Each row is a point on a tangle of strands that fork, close into loops and nearly touch. The rows are in no order.
In the rows, zero is written as 128.
Points whose rows are less than 149 apart are linked; no others are. Some points are linked to none.
kugir: [116 123  89 106 148 147  97  47 126 120 132 178 161 129 175 146 136  94
 119  94 121 130  67 161 152 132  90  75 106 150 175  88  89 152  45 102
 169 143 153 120 126  91 173  79 163 126]
mok: [109 137  77 112 137 174 113 116  72 136 136 167 113 121 166 132 107 144
 132  60 138  69 111 188 149 103 137  70 152 187 124 111 117 145  78 119
 172 170 162 109 155 103 145 104 167  96]
Valam: [176 171 158 138 115 118 129 151 131 116  68 110  67 117 127 103 111  96
 153 128  79 170 161 132 144 118 146  74 132  95 106 153 118 181 165 165
  99 127 132 112 158 185  97 186  96  41]
Rezif: [113 152 127 145 106  75  99 136 195 107 156 111 133 188 155 138 112 127
 136 109  87 144 110 130 114 139 128 140  53 103  65 122 114 160 110  86
 125 121 141  90 109 162 151 163 118 152]
Fimal: [144 162 125  88  91 108 123 121 151 125 101  59 120 166 111 159 152 185
 116 167 168 152 107 140  99 121 133 168  83  90  87  93 119 154 164  96
  99 158  84 142 104 149 152 144 116 190]
liziz: [100  68 107 112 156 144 126 133  92 124 130 122 161  82 135 133  88 121
 151 124 176 144 124  76 141  89  98 162 136 108 145 136 126 120  97 121
 130 108 182 116  99  91 151 121  99 127]
funip: [131 147 138 145 121 165 142 139 108 138 162 145 122 148 108  97 176 165
  99 109 164  97 154 174 107 169 171 109 192 184 157 113 154 101 168 139
 168 155  93 150 161 121  85 117 158 110]
vefem: [113 137 114 116 115 140 120 147  89 127  84 132  71  97 132 118  91  96
 151  83 104 112 125 146 162  98 162  71 158 144 112 140 132 159 101 138
 103 143 125 125 158 142 126 123 142  70]
bovi: [132 104 158 177 150 111 145 168 122 137 164 162 112 138 103 104 127 123
 119 164  92  89 161 106 147 153 127 130 147 107 144 156 136  85 170 160
 151  99 137 103 138 112  98 128 120 109]
zivar: [ 85 128 141 103  97 142 188 187 124 149 153  91 158 115 128 103 170 165
 130 103 182 121 137 123  65  80 149 167 201 104 117 125 145 104 160 116
  96 134 112 158 117  69 154 169  95 177]
gadod: [113 107 125 124 115 101 133 180 154  91 135  87 133 143 155 114  75 105
 169 100 121 132 122  86 141  87 121 143 105 104  68 146 102 150 115 100
 111  98 170  85 104 129 157 165  96 130]
rut: [145 174 124  98 109 154 124 158 126 130 114 128 120 174 153 175 144 189
 107 129 171 109 130 201  96 113 119  98 134 156 106  89 107 162 145 143
 125 155  78 117 150 159 135  99 183 132]
gubel: [ 94 129  91 119 120 173 133 129  84 133 128 149 102  97 149 112 114 111
 142  60 122  73 112 165 154  98 167  65 188 170 125 130 145 138  69 126
 132 159 133 135 168 101 142 110 165  89]
fol: [153 126 126 150 159 143 133 166  45 177 145 182  97  94 102 101 118 177
 105 140 180 127 186 173 155 122 116 142 169 150 165 140 134 103 228 168
 171 135 160 119 134 110  83 164  85  80]
puf: [ 91 149 107 135 134 107 153 146 116 151 172  88 137 147 140  90 128 160
 129 118 197 176 155 138  87 126 166 190 128 110 139 132 151 113 150 135
 139 143 128 124 104  84 130 208  60 132]
neb: [130 144 143 101 102 121 104 112 146 122  75 107  85 173 159 159 115 199
 135 125 150 165  87 154 108  79 146 104  71 110  57 123  85 188 135  85
 102 143 107 117 116 169 191 135 114 125]
tuv: [121 103  78 136 153 117  85  63  99 137 177 140 159 138 158 139 122 166
 122 123 186 189 128 146 110 159 119 185  82 116 181  97 129 112 119 128
 166 163 159 122  83  97 124 129 111 120]
Digi: [122 162 137 144 129 116  94  80 160 121 100 111 103 159 134 130 129 113
 125 123 102 172  96 125 116 158 177 118  75 134 106 136 126 153  98 108
 116 131  93 136 145 136 120 146 117 100]
pataz: [160 143 134  88 117 165 154 205 130 140 159 105 144 159 141 147 171 198
 119 130 187  87 162 184  83  69  88 145 208 130 107 106 133 120 186 172
 124 131  92 112 119 132 122 118 160 185]
bagu: [132 138 135 100  96 154 165 219 153 116 132 117 130 132 127 141 137 148
 129 132 112  69 158 152 112  49  77  93 191 101  74 121 118 144 169 168
  85 116 102 103 154 157 132 102 169 150]
Dila: [154 139 141 115 123  82 132 205 166 110 142 102 121 162 126 149 114 131
 131 150  87  83 141 106 130 123  63 150 104  98  71 116 105 142 174 122
 106  97 122  87  93 162 135 118 125 176]
kezis: [110 141 131 109 105 125 152 127 153 127 142  76 156 143 105 123 175 143
 114 162 155 135 122 100  98 144 149 176 133 121 138 118 165 106 125  97
  94 138  90 178 122 108 129 129 124 197]
tapi: [101 129  96 127 136 150 112  72 123 123 145 128 153 141 146 126 148 126
 127 122 168 150  94 147 115 151 155 127 106 151 152 115 145 125  65 110
 144 156 116 153 141  88 136 110 148 134]
lol: [167 117 179  97 113  99 154 142 130 106  56 100 107 121  89 150 137 114
 116 214 107 135 142  98 147 133 114 116 115 101 110 138 110 148 200 149
 103 109 100 165 135 196 108 109 125 144]
zorov: [104 108 107 110 153 210 132 131  56 137 135 145 154  87 103 134 137 172
 126  97 194  77 124 145 133  97 119 110 192 152 181 105 150  98 100 124
 156 149 166 152 125  89 149  92 152 134]
Fota: [153 152 168 119 123 101 172 168 159 127 110 105 118 141  94 121 157 135
 107 195 104 121 168 119 126 130  91 119 128  83 107 138 123 142 223 175
 106 111  99 132 152 187  94 133 121 145]
niv: [138 155  89 126 128 172 115 159  84 134 147 180 102 141 148 134 123 170
 119  74 148  54 147 202 134 118 139  82 177 215 129 106 116 138 133 139
 172 163 139 103 166 132 112  89 170  94]
Vovem: [130 103  91 120 180 150  84  55  79 162 136 156 155 116 133 163 131 207
 111 107 178 156 141 149 125 161  82 163  85 143 186  79 105 116 126 131
 182 172 173 128  69 110 131 116 124 109]
rese: [128 137 100 167 148 122 100 114 103 144 175 148 120 157 146 109 115 145
 126 104 144 127 145 164 115 175 146 132 110 159 135 125 141 123 140 130
 178 158 137 109 126 104  93 148 124  82]
Guron: [121  88 130 146 110 117 142 148 188  98 142 111 166 129 136 142 109  61
 145 136  65  77  92  77 149 124 111 127 135 128  95 134 120 135  80 101
  97  81 138 107 136 145 160  95 152 160]
gire: [137 102 173 143 162 108 146 131  85 153 137 150 117 113  82 125 132 147
  96 210 141 141 163  96 165 173 113 171 130 105 165 153 137  59 211 164
 152 105 137 148 107 129 106 139  90 146]
pofel: [134  88 139 160 123 145 155  88 133 145 128 157 144  86 106  79 139  66
 158 142 112 153 149  79 117 109 178 146 165 146 158 178 161  89  63 142
 103  94 109 146 161  88  98 121 113 116]
Goset: [131 178 130 112 122 152 107 112 133 132  99 142 101 174 145 167 155 160
  93 128 130 100  91 191 114 149 140  89 110 169 116  88 109 163 120 113
 137 162  68 130 170 156 154  86 188 132]
gim: [152 118 114 164 130 112 117  86 163 116 129 143 139 113 158 103 106  32
 167 104  72 165 117  89 145 138 152 116 108 151 113 160 121 140  54 132
 109  80 130 106 144 130 102 130 118  80]
tok: [126  98  85 121 132 162 133  50 117 129 117 163 149  65 151 108 128  40
 156  96 110 138 103 111 164  98 138  94 161 168 167 147 137 130  11 124
 118 120 136 129 163  94 123  83 140 101]
kupo: [ 97  98  99  99 154 159 118 111  73 136 122 110 168 101 136 151 102 164
 131 129 208 144 116 118 125 108 104 161 117 115 150 110 134 127  98 116
 144 140 172 133  94  89 160 127 110 139]
Vusir: [ 98  82 121 144 116 138 140 160 157 100 153 141 154 108 155 130  95  67
 153 109  65  68  92  95 160  98 120  94 165 135 100 142 121 132  60 122
 102  96 153  93 145 128 168  94 165 119]
rori: [119 130 126  90 130 145 109 142  76 117  59 123  89  99 128 147  82 130
 142 120 135 128 110 124 154 100 133 103 120 133 123 131 117 167 109 124
 110 143 135 132 131 142 146 115 140  96]
Kevut: [120 160 108 147 117 122 112 107 173 115 184 114 159 193 130 142 171 143
  89 127 121 126 106 161  91 179 148 154 107 140 134  95 165 115  99 100
 128 150  90 156 143 143 129 130 170 181]
tuf: [109 130 148 177 131 107 144 148 168 120 170 132 138 154 115 116 138  92
 118 138  67  88 144 109 128 162 138 120 135 126 121 144 150 109 124 131
 125  98 111 112 145 133 108 116 140 129]
kege: [ 98 127 138 105  93 122 179 153 169 141 160  76 172 116 107 100 174 135
 147 126 155 132 132  78  85  89 145 197 159 107 118 141 143  97 130  94
  80 128 109 161 114  76 154 151  88 208]
regi: [151 118 130 169 114 124 132 136 155 118 103 129 114 109 136 107  87  36
 169  90  42 133 127  86 168 104 177  97 152 136 112 183 132 126  69 139
  92  86 138 102 155 153 115 145 116  69]
gezu: [139  97  98 106 159 151 106  76  74 160  63 174  87  57 104 142 103  90
 134  82  72 101 126 110 191 119 113  81 139 148 177 151 125 117  74 134
 138 139 173 151 140 136 103  92 147  79]
nof: [109  86  95 127 163 191 127  98  88 127 154 174 154  89 116 132 127 126
 134  86 132  74 120 131 158 115 102  87 183 146 183 113 134 101  78 129
 158 135 184 124 140  91 135  69 155 109]
mufu: [125 156 165 128  80 100 175 164 203 103 109  66 137 128  93 104 151 102
 129 133  89 118 148  90 122 102 118 140 145  77  94 155 120 133 185 117
  88 105 113 114 139 150 127 140  89 167]
ratu: [150  88 179 151 153  92 147  99 125 137 116 139 133 122  79 130 134  99
 114 214 106 148 154  66 157 178 147 158 119 110 163 178 148  58 153 147
 135  99 117 161 127 132  95 122  94 143]
Noge: [129 185 129 109  87 125 134 150 150 129 144  97 131 195 147 154 153 194
  98 121 163 129 147 203  75 114 126 142 120 121  93 100 120 147 163 133
 127 158  84 106 127 163 127 146 149 155]
nubol: [129  93 171 129  83 108 183 174 189 110 107 100 136 114  74 118 135 100
 141 160  76  94 133  62 136  99 142 157 167  78 117 157 110  90 156 131
  88  89 112 119 145 121 133 127 104 176]
feto: [123  94 108 117 112 114 125 115 187  95 151 106 179 142 149 140 123  73
 152 140 115 130  83  92 139 129 107 142  91 130 106 121 118 152  58  84
 103 102 139 118 120 129 163 108 141 177]
badam: [123 202 141 114  65  89 147 154 198 102 128  56 143 153 116 121 146 126
 123 109 110 134 146 137 107 103 109 140 107  75  68 132 124 145 178  99
 104 131 114 101 125 160 132 157  94 183]
Vidi: [111 160 162 142 108 132 170 135 122 152 128 111 127 130 100  79 179 144
 104 140 159 157 170 151  94 150 165 122 176 124 148 143 162 124 196 154
 121 146  78 166 162 115  87 174 120 108]
Gakon: [114 133 128  91 121 131  98 122 111 112  74 106 107 141 149 151  93 165
 143 127 161 152  82 129 123 103 145 122  81 119  89 122 102 172 106  97
 117 144 132 123 114 134 178 134 121 122]
mivin: [126 132 138 129 145 125 113  81 104 142 121 110 130 127 105 134 139 142
 107 173 164 168 129 114 124 181 158 158  93 140 170 128 160 106 140 128
 142 149  96 178 128 114  95 127 118 130]
rulaf: [130 111 173 109 100 125 193 174 153 139 102 121 128 112  79 107 169 139
 113 183 115 106 158 115 114  95 121 128 190  63 111 144 120 115 211 184
  97 111  99 154 163 147 115 129 133 161]
fil: [ 99 105  89 143 115 106 105  91 151 120 184 155 153 166 214 142 115 138
 144  72 130 134  78 183 118 115 137  88  75 133  97 119 101 156  50 106
 161 142 145  88 116 125 168 142 148 133]
suli: [110 111 140 100 132 141 174 182  89 157 135 105 132 103 113 114 145 181
 113 156 198 124 133 120  97  99 124 182 193  96 143 109 141  93 195 148
 126 122 112 153 103  84 141 144  95 183]
luze: [ 86 173 155 173  83 115 154 141 204 111 158 108 155 134 125  96 145  79
 118  97  59 113 146 110 119 126 150 121 149 129 104 167 164 111 120 109
  97  95 109 103 155 125 121 145 117 130]
Vipuz: [132 151 123 110  90 106 105 103 160 130 118  87 113 197 142 162 139 206
 117 136 155 154  81 163  94 106 145 148  66  93  76 114 111 160 126  74
 101 159  96 126 103 161 182 146 118 177]
bezo: [134  77 134 169 165 112 122 156 135 124 202 161 143 143 124 126 122 123
 119 164  97  94 140  91 136 160  84 166 127  95 151 128 129  75 152 150
 162  90 162  98 101 114 111  91 130 149]
zedeg: [ 94 125 115 148 124 151 142 155 138 109 171 142 148 126 166 136 119  93
 133  86  76  47  95 144 152 118 129  66 163 159  87 118 130 137  67 120
 126 118 132 100 148 133 162  96 179 118]
pusag: [119 163 141 168 121 135 146 112 130 146 151 126 123 148 104  93 172 135
 101 124 132 127 155 150 114 187 181 118 156 163 158 138 169 107 154 133
 140 150  79 157 164 110  71 142 138 105]
Vupu: [112 126  90 143 151  99 105 101 104 145 181 110 144 149 149 115 115 155
 127 138 183 194 138 128  99 149 147 200  85 112 156 119 144 110 134 137
 157 156 145 123  95  98 121 173  84 126]
Sepuv: [119 101 165 101 136 171 162 145  68 154 107 138 133  84  82 131 155 184
  98 168 201 117 138 126 127 117 133 150 204 115 170 114 153  75 183 148
 128 119 115 185 123 104 131 113 139 171]
bipov: [109 100  94 111 128 119  94 100 129 109 149 141 161 149 188 147 103 136
 150 108 154 142  79 150 123 116 100 119  71 114 118 106 100 154  61 101
 148 139 166 104  88 112 178 119 144 142]
gozur: [120 139 112 136 114 119 139 121 185 111 197  97 176 169 118 127 176 122
 115 145 118 119 114 118 101 157 127 173 127 123 133 108 172  99  92  94
 108 132 103 161 123 125 131 117 155 212]
tepo: [117 206 133 136  80  92 137 144 181 113 163  83 145 184 123 124 155 153
  91 116 115 134 150 169  85 140 117 155 109  94 102 120 150 126 171 111
 119 149  98 109 127 162 120 158 122 181]
sesa: [105 113 155 122 121 125 174 151  91 157 102 120 121  75  94  89 140 128
 136 138 172 166 145 104 104  97 182 147 196 115 157 153 160 104 153 136
  97 119 110 185 149  81 121 168  90 119]
Sidif: [131 100 155 120 150 135 140 107  65 159  80 129 111  55  74 124 111 123
 126 159 175 177 148  96 151 123 160 145 159 118 175 164 155  87 149 143
 123 115 131 186 131 104 104 157  81 109]
fenum: [156 102 118 147 176  97  76  87 109 128  98 186 104  75 130 129  84 107
 150 111  79 144 146  99 148 161  65 117  77 141 143 142 101 127 131 152
 165 118 193 119  69 119  99 126 121  56]
von: [156 158 143 113 137  75 116 167 139 121 125  96  95 158 131 134 118 157
 132 179 125 163 141 103 118 146 102 181  61  91 104 111 110 144 205 137
 127 130 137 107  74 159 133 165  71 143]
Gufen: [135  97  87 161 160 132  99  91 127 111 228 180 164 152 164 129 139 115
 129  89 127  99 130 164 123 178  92 120 141 155 179  86 131 109 116 127
 185 131 166  99 114 113 110  74 158 121]
pev: [138 144 118 118 154 115  72 121 142 128 109 183 112 153 173 172 105 138
 131 129  94  96  87 155 115 148  79 104  65 150 101  94  84 165  95 109
 155 128 138 112 101 153 190  91 186 134]
geb: [134 119 121 126 177 152  99  96  69 157 124 147 131 107 107 159 124 188
 100 140 165 136 151 132 137 170  94 154  91 152 173  99 126 104 159 141
 174 154 157 145  94 123 110 112 129 114]
vaz: [145 124 136 120 182 151 100  67  87 150  97 167 121 105 102 167 135 153
  96 136 118 110 127 131 151 186  94 111  93 169 176 109 118 113 126 127
 174 154 143 161 128 133 106  82 163 116]
vifem: [140 142 134  91 121 148 183 196 123 162 146  93 139 132 121 117 177 194
 112 146 193 118 155 153  77  81  96 168 200  93 106 109 133 117 220 178
 122 133  95 138 119 124 122 147 117 188]
Fum: [133 161 125 117 150 132  85  97 107 135  81 162  81 145 150 160 116 154
 115 122 107 118  95 162 124 145 126  91  81 166 114 110  96 159 120 112
 144 158 107 121 145 141 157  96 168  98]
nim: [143 175 128 165 135  97 113 159 125 139 162 144  97 176 141 105 124 156
 119 126 118 134 172 170 113 170 130 125  90 144 122 128 125 143 182 145
 150 151 126  75 126 137  99 179 111  77]
zuk: [114 129 120 130 135 151 126 155 123 111 161 131 147 147 154 150 124 126
 123 114 121  63 102 146 128 134 104 100 138 150 106 104 133 133  87 113
 139 125 129 108 124 131 155  92 177 152]
Rizel: [108  79  86 115 153 171 123  84  91 134 118 174 139  60 129 130 103  83
 150  74 109 104 115 112 178  97 102  84 172 140 182 139 127 123  44 125
 134 132 182 124 139  97 132  80 145  91]
rofug: [150 148 127 111 124 103  86 137 158 122 118 137 116 179 151 181 114 149
 126 153 105 103  90 146 110 151  92 134  58 125  84  90 104 167 118  92
 124 126 112 116 101 171 175 105 165 169]
gom: [116 126  98 122 144 123  78  46 154 134 115 176 122 146 196 145 131  95
 126 101  91 144  36 150 142 126 120  74  77 146 115 119  79 175  51  93
 157 132 128 117 140 122 202 106 167 119]
Zap: [ 98 163 108 174 121 133 127 108 162 133 198 125 154 178 135 106 180 132
 106  93 129 128 138 169  93 177 176 137 137 165 144 119 170 106 103 115
 149 156  95 143 151 115 103 139 157 134]
nuni: [141  98 151 137 164 110 117  66 126 134 127 140 152 117  96 152 143  99
 108 192 119 153 130  89 146 202 124 154  88 133 183 139 154  87 120 125
 144 120 117 184 123 140  94  90 137 153]
reta: [110  68 118 128 124 127 149 148 152 101 148 104 158 104 143 105  88  82
 176 121 140 145 117  60 138  74 124 165 140 116 111 154 120 125  83 115
 101  90 166 102 122  99 155 135 103 135]
Gura: [146 138 135 173 157  72  78 120 160 120 151 159 107 153 146 122 108  93
 136 146  61 142 130 118 117 192 110 133  54 132 117 125 118 146 141 136
 150 116 145 113  95 148 115 141 133  95]
muki: [138 133 111 136 147 162 128 148  48 163 137 160 111 111 109 113 128 192
 100 111 214 118 173 188 123 130 141 142 181 176 166 119 140 113 195 151
 180 160 137 135 136 105  87 147 104  92]
vizi: [117 110 138 118 128 154 142 165 102 115 123 124 133 119 113 142 123 139
 121 154 137  74 118 111 139 121 110 123 159 123 127 123 140 114 125 123
 122 114 124 136 122 121 142  89 155 152]
nubo: [ 79 185 150 133  63 133 148 119 204 104 122  86 164 131 128 120 166  96
 107  99  89 128 122 125 115 120 167 112 136 143  91 146 158 137 101  90
  75 122  90 149 157 123 133 135 139 168]
zepen: [125 149 117  87 141 208 124 145  55 135 101 141 128 117 115 156 135 187
 111 108 191  74 118 173 133 100 114  90 171 173 167  93 129 128 111 127
 154 160 133 144 136 124 154  76 175 136]
munut: [109 124  77 106 139 166 109  20 113 133 130 154 154 119 170 125 145 116
 130  95 176 172  78 164 132 114 136 101 110 155 173 115 113 139  29 103
 150 163 133 134 146  61 154 104 135 117]
gubem: [108 117 144 106  77 128 166 182 156  92  81  69 114 106 120 106 102  92
 161  92 118 130 123 101 143  52 151 114 170  99  84 149 115 161 131 110
  64 112 138 122 142 150 157 158 111 127]
Mor: [151 117 143 128 123  78 130 165 173 102 129  85 128 150 113 139 113  99
 137 160  87 114 119  71 138 146 100 164  87 101  94 130 110 140 152 101
 109  96 133 113  99 159 132 127 111 169]
Dekoz: [127 111  94 146 150 144 106 117 132 106 217 172 172 160 182 148 137 103
 131  91 116  70  97 177 122 158  90  94 134 154 137  79 116 126  77 119
 177 123 158  98 113 133 159  81 185 147]
mol: [107 109  94  87 140 160 105  91  96 126 113 124 171 125 150 158 106 147
 134 122 181 146  75 131 129 105  91 123  92 118 147 107 111 149  58 102
 149 151 172 126  91  97 185 104 138 144]
kurit: [109 188 155 141  89 112 128 102 198 106 102  87 129 152 112 130 159 102
  96 131  83 148 120 133 118 159 167 116  99 127 103 133 149 149 131 105
  90 124  76 148 159 155 110 139 130 142]
rubu: [134 107 137 132 101 134 141 153 152  93  72  89 105 107 136 112  75  55
 176  86  93 153 114  80 166  72 176 119 146 125 106 166 126 146  80 114
  76  99 152 120 144 155 141 154 119  96]
Fuv: [172 175 141 143 111 118 105 122 130 121  57 128  56 121 144 112  94  80
 154  95  55 165 123 124 156 131 174  69 117 123  98 151 108 161 109 143
 105 122 123 121 152 169 104 168 109  35]
Puda: [129 133 119 144 117 179 141 160  84 136 156 170 111 124 114  99 150 162
 116  87 155  62 157 186 124 123 159  88 220 186 148 119 143 111 161 148
 160 150 124 135 171 115  98 106 158  96]
kip: [140 102 117 118 170 147 112  43 100 143  82 162 139  79 109 150 131  91
 113 127  96 122 118 104 170 161 116  92 119 158 191 141 129 109  72 126
 152 130 143 165 149 120 105  83 156 112]
vol: [160 160 152 103 132  96 157 169 134 139 127  94 105 148 113 127 153 164
 107 196 143 156 162 126 118 142  90 158  97  91 113 114 119 139 238 167
 121 132 100 123 115 171 103 156  91 151]
Damu: [138 128 127 168 121 131 142  75 173 125 131 127 150 114 131  80 143  45
 158 121  98 176 139  88 115 130 174 143 115 161 121 167 152 124  43 132
  95  89 103 123 158 117  92 142 105 110]
Tovel: [134  83 112 138 166 107  98 106 120 119 179 148 163 126 139 144 122 121
 119 151 133 140 137  97 130 171  61 172  96 104 174 102 133 105 128 128
 153 112 170 122  73 121 119  87 131 149]
katu: [134 125 143 136 160 120 119 123  81 151 142 127 118 123 104 136 129 165
  99 177 167 156 154 115 137 175 120 174 104 133 162 121 150  94 193 146
 163 139 124 148  98 128  98 139 103 135]
teg: [140  86 148 118 166 134 118  85  60 151  65 141 114  58  76 153  96 120
 126 150 132 164 147  82 177 142 125 132 120 122 169 163 136  93 130 142
 133 121 154 169 110 132 101 135  97  98]
Naz: [ 89 161 136 115  94 127 146 131 150 117 109  77 132 130 128 102 132 132
 138  99 159 173 133 129 100 103 178 133 128 120 102 143 145 146 120 107
  95 133 106 145 138 103 131 185  93 123]
bab: [159  99 119 127 183 132  95  63  74 159  87 172 103  62  95 145  98 136
 138 110 108 154 156  99 165 159  86 120  94 144 166 146 113 107 128 150
 155 135 184 153  93 118  79 145 100  58]
kaz: [132  96 166 108 138 147 154 165  87 133 106 138 118  99  87 145 128 160
 102 180 151  91 143 106 153 116 109 135 169  99 145 130 138  90 175 151
 122 106 121 148 129 129 124  93 140 159]
Tafam: [102 127 108 145 121 107  95  83 180 115 150 157 132 150 201 136 113 102
 146  66  83 144  69 149 139 118 152  75  71 144  72 133 102 178  48 105
 140 120 130  90 143 133 167 150 146 107]
Rufe: [149 111  82 171 162 119  88  85 111 138 205 182 140 150 154 112 126 133
 118  94 131 123 150 166 121 195 112 143 120 160 172 109 134 112 143 137
 201 156 171 109 116 103  78 112 131  90]
dubiv: [141 174 148 143 142  81 113 169 142 121 138 114  93 168 144 111 111 145
 136 149 110 157 161 122 118 151 116 146  68 106 106 129 115 153 185 144
 132 131 142  80 100 147 122 189  83  93]
Dege: [147 170 139 141 131 114  84  88 141 122  71 130  65 142 149 130 105 103
 139 104  69 162  88 129 138 145 169  83  84 141  86 143  97 164 104 118
 123 124 105 125 144 149 127 144 126  60]
Gifov: [132 144 118 164 138  65  71 103 191 113 165 148 118 181 153 138 116 109
 131 132  65 163 105 127 103 181 121 154  40 112 104 111 115 154 123 101
 132 127 134 115 101 162 146 152 137 131]
Rig: [126 141 111  98 132 183 131 145  46 152 103 142 119 102 120 147 136 209
 104 113 235 120 148 197 107 102 139 129 180 175 161  94 126 130 163 146
 158 172 118 147 135 118 125 119 142 116]
demuz: [150 146 121 104 128 157 123 186  91 136 165 111 140 172 151 154 143 206
 115 123 206  88 147 187  97 112 110 163 165 149 127  95 133 108 148 145
 153 142 116 108  94 132 134 120 148 171]
Peliz: [171  98 154 162 115 117 148 158 108 162  85 149  84  75  86  83 103  70
 166 134 107 164 156  90 150  90 184 123 189  86 163 193 141  81 126 164
  97  93 143 130 158 120 110 187  65  72]
Dele: [132 102 140 159 108 137 150 139 117 152 110 153 110  78 101  86 116  75
 165 112 101 141 154  96 130  90 195 115 192 124 156 184 155  90  90 148
  93 104 117 144 170  98 107 157 100  83]
sud: [135  76 177 100  94 131 179 190 137 122  98 139 120 100  77 129 141 138
 123 183 107  76 133  97 138  86 123 147 194  57 123 136 109  89 180 170
 101  97 113 135 147 119 131 111 134 184]
Pep: [126 171 152 121  98 127 151 144 145 116  69  86 100 112 110  99 131 104
 136 118 110 167 153 145 122  92 159  80 154  92  97 143 137 183 166 162
  90 136 110 142 174 172 107 172 117  73]
luteg: [120 127 157 142 129 127 178 163  93 167 127 139 109  96  94  77 151 144
 115 148 167 143 165 143 114 120 157 124 201 109 156 148 148 111 207 171
 127 132 111 158 160 102 101 177 104 100]
kupa: [123  85  95 117 126 145 136  63 136  99 149 156 167  92 175 104 117  47
 169 104 142 173 110 115 146 102 118 122 135 154 156 135 122 144  24 112
 109 103 139  94 128  89 134  94 124 115]
tepos: [168 137 155 158 169  73  75 133 135 107  92 169  82 113 132 132  88 109
 152 161  67 143 141  99 134 176  88 127  50 140 114 138 101 138 159 151
 156 114 169 118  69 150 119 139 122  72]
pef: [167 103 170 121 121  84 143 144 157 101  77  96 118 131  88 156 125  90
 123 195  85 110 122  67 154 156 117 140 101 110 119 145 110 127 169 113
 101  91 114 148 114 177 119 105 122 166]
roka: [163 130 143 140 167 132 123 124  45 175 112 177  85  82  87 124 111 163
 112 155 150 151 184 143 172 155 109 129 126 147 162 152 135 101 218 166
 161 137 155 135 119 124  78 171  79  70]
givok: [142 140 132  86  93 116 159 149 154 127 104  49 144 128  87 136 169 149
 125 171 160 119 123 103 114 123 116 167 135  87 106 108 132 131 171 102
  93 137  78 168 107 124 133 126 116 212]
sazep: [118 128 149 118  87 131 160 185 145 109  75  99  99 109 114 110 118  93
 142 121  87 120 151 125 146  67 137  86 172  91  96 143 127 174 155 157
  74 120 120 124 163 187 128 132 137 100]
nur: [149 111 123 115 112 125 118  81 197  96  89  86 160 132 125 141 129  67
 155 155 120 165  66  77 144 127 144 154  65 145 111 127 109 162  58  78
  86 108 132 147 135 136 157 112 131 179]
ruge: [159 149 134 109 127 114 138 227 146 123 146 130 117 161 140 158 124 158
 123 157 116  83 162 143 119  92  60 127 135 116  83 117 108 140 188 159
 106 103 110  82 118 160 123 105 143 152]
likig: [116 114 114 145 116  81 114 127 190  99 176 115 152 162 181 110  92  92
 169  91 106 178 120 107 125 117 133 138  65 110  81 139 109 158  80 104
 127 105 168  76 100 133 140 171 103 127]

A tip is a point with one link. Name the tips that can be reached along the links from each point below, in the order of the rows.
Gakon -> bagu, tapi, rofug, demuz, nur
bovi -> Tovel, Peliz
gezu -> puf, kupa, roka

A piece is two or more points that can be reached from each other along the links. Count, over all rows, the pieces, the separate loops (a circle has one, a figure eight two, a Y none), the forks (points with three links) and the tips (points with one).
pieces -> 3
loops -> 3
forks -> 10
tips -> 10
